The views of a scene show one set of named points, each view turned or mirrored, shifted and resized as a whole, with a little noise and some points left out.

Scene 1
View 1
noki: [ -9   7 -13   4 -20  -3   0   4  20   0  -2]
kuvu: [ 10  -4  -6  -2 -10  -8   6 -19   6   9   1]
tobu: [  3   7 -17   5 -33   4  -8  12  29   6  -8]
Lotud: [  5   1 -12   2 -16   2  -1  -4  14   7  -7]
kaza: [ -5   5 -14   5 -17  -2   1   1  18   3  -3]
denu: [ -8   9  -9  -2 -28   1  -6   3  17  -2  -9]
nim: [ -4   2  -6  -1  -8  -5   6 -13   4   2   0]
Gobas: [  0   7 -16   2 -27   4  -6   8  23   5  -8]
ror: [  4  -1  -4  -2 -13  -6   5 -16   8   7   1]
Gufu: [  4   2 -20   6 -17   6  -4   5  18   7  -8]
kera: [ -5   6 -21   7 -16   2  -2   8  20   1  -5]
melo: [  5  -3  -9  -1  -7  -2   4 -16   4   8  -3]
Gete: [  5  -2 -14   6 -10  -8   8  -8  16   8   6]
View 2
ror: [  0 -21  -4   8   1  19  -9   9  17 -15  -5]
noki: [  7 -12   6   0  27   9 -14   2  -4 -30 -25]
denu: [  6 -14  19   6  29  -1  -5  -3 -14 -33 -20]
nim: [  4 -22  -2  10  -5  20  -3   5   4 -14  -6]
tobu: [ 15   3  17 -29  60  -5  -6  -7 -13 -30 -37]
Gete: [  5 -13  -7 -12   7  22  -9   9  20  -7 -14]
kaza: [  9 -12   5  -7  21  12  -9   1  -5 -22 -22]
Lotud: [  8 -11   8 -12  15   6   5   0   0 -12 -13]
kera: [ 11  -4   2 -18  28  14  -8   4 -15 -25 -28]
kuvu: [  1 -19   3  -1   6  11   2   5  26  -9  -5]
Gobas: [  9  -6  15 -14  36  -1  -3  -3  -8 -25 -25]
melo: [  7 -21   1   0 -10  15  11   6   8  -4  -2]
View 3
kaza: [-12   5  17  -9  14  -1  26 -11  13  -6  23]
nim: [ -3   8  20  -4   4  18  35 -10  -2   3  15]
Gobas: [-13   4  12 -18  15 -10  18  -5  28 -13  20]
Lotud: [-10   2   9 -13   8   5  25  -1  11  -1  19]
ror: [ 2  7 26 -1 11 12 37 -4 -2  2 16]
noki: [-12   9  22 -11  16  -5  27 -13  18 -11  21]
Gete: [-3 -4 20 -1 16  3 34  4  1  4 19]
tobu: [-13   3  11 -23  21 -17  13   0  34 -17  22]
Gufu: [-19  -4   5 -12  12  -4  22  -3  18  -4  23]
melo: [-9 -6  2 -7 -3 22 31 -2 -5 10 17]
denu: [-10  18  24 -11  10   1  25 -20  21 -15  19]
kera: [-22   3  14  -9  15 -10  24 -11  18  -8  28]
View 4
ror: [-12  34  25  -9   2   7 -13   1  -4  -9  22]
melo: [-13  35  19 -17   0   8 -23  -3   6  11  20]
Gufu: [ -4  18 -12   0  11   6  -6  -1  -9  13   8]
kaza: [ -6  20  -3  -4   7   7  -3  -2 -12  -6  13]
Gete: [ -6  38  17   3  11   3 -15   7  -1  -2  16]
denu: [-12   4  -6 -13   4   6   3 -18 -15 -11  10]
noki: [ -7  16  -3  -1   7   6   2  -6 -15 -15  11]
tobu: [ -6  -2 -18  12  21  -4   2 -14 -17   2  -3]
kera: [ -3  18 -15   0  10   8   2   4 -15  -1   9]
Gobas: [-10   6  -1  -1  12   2  -1 -16 -12  -7   6]
kuvu: [-14  33  31 -11   1   3 -27  -7   7   5  19]
View 5
Lotud: [ -6  20   6  -6  -1   8  10   3   8 -17   4]
nim: [  1  15  -3 -21   2  13   5  31   7 -23  -3]
melo: [ 13  21  -3 -23  -4   4   8  16  -7 -17 -13]
Gufu: [-11   9  11   6   2  16   5  -1  20 -17  10]
ror: [ -1  33  -6 -33  -6  13  14  25  -1 -31  -4]
kaza: [-18  23   4  -9   4  15  11  14  19 -21  16]
kera: [-23  11  11   2   6  17   7  12  28 -22  22]
noki: [-26  30   6 -13   6  15  14  17  22 -21  25]
Gete: [ -4  22   1 -21 -11  28  17  15   8 -37  -9]
kuvu: [ 12  34  -5 -31 -12   7  14  13 -11 -23 -17]
tobu: [-35  25  18  13   4  13  16 -21  30 -13  32]
denu: [-24  35   7  -8  10  -2   7  10  20  -2  34]
Gobas: [-25  24  14   4   4  10  12  -9  23 -13  27]

In a view up to two points have been moved. Name them for each view, in the order of its rows, or write none.
view 1 => ror
view 2 => tobu, kuvu
view 3 => melo, denu
view 4 => Gobas
view 5 => nim
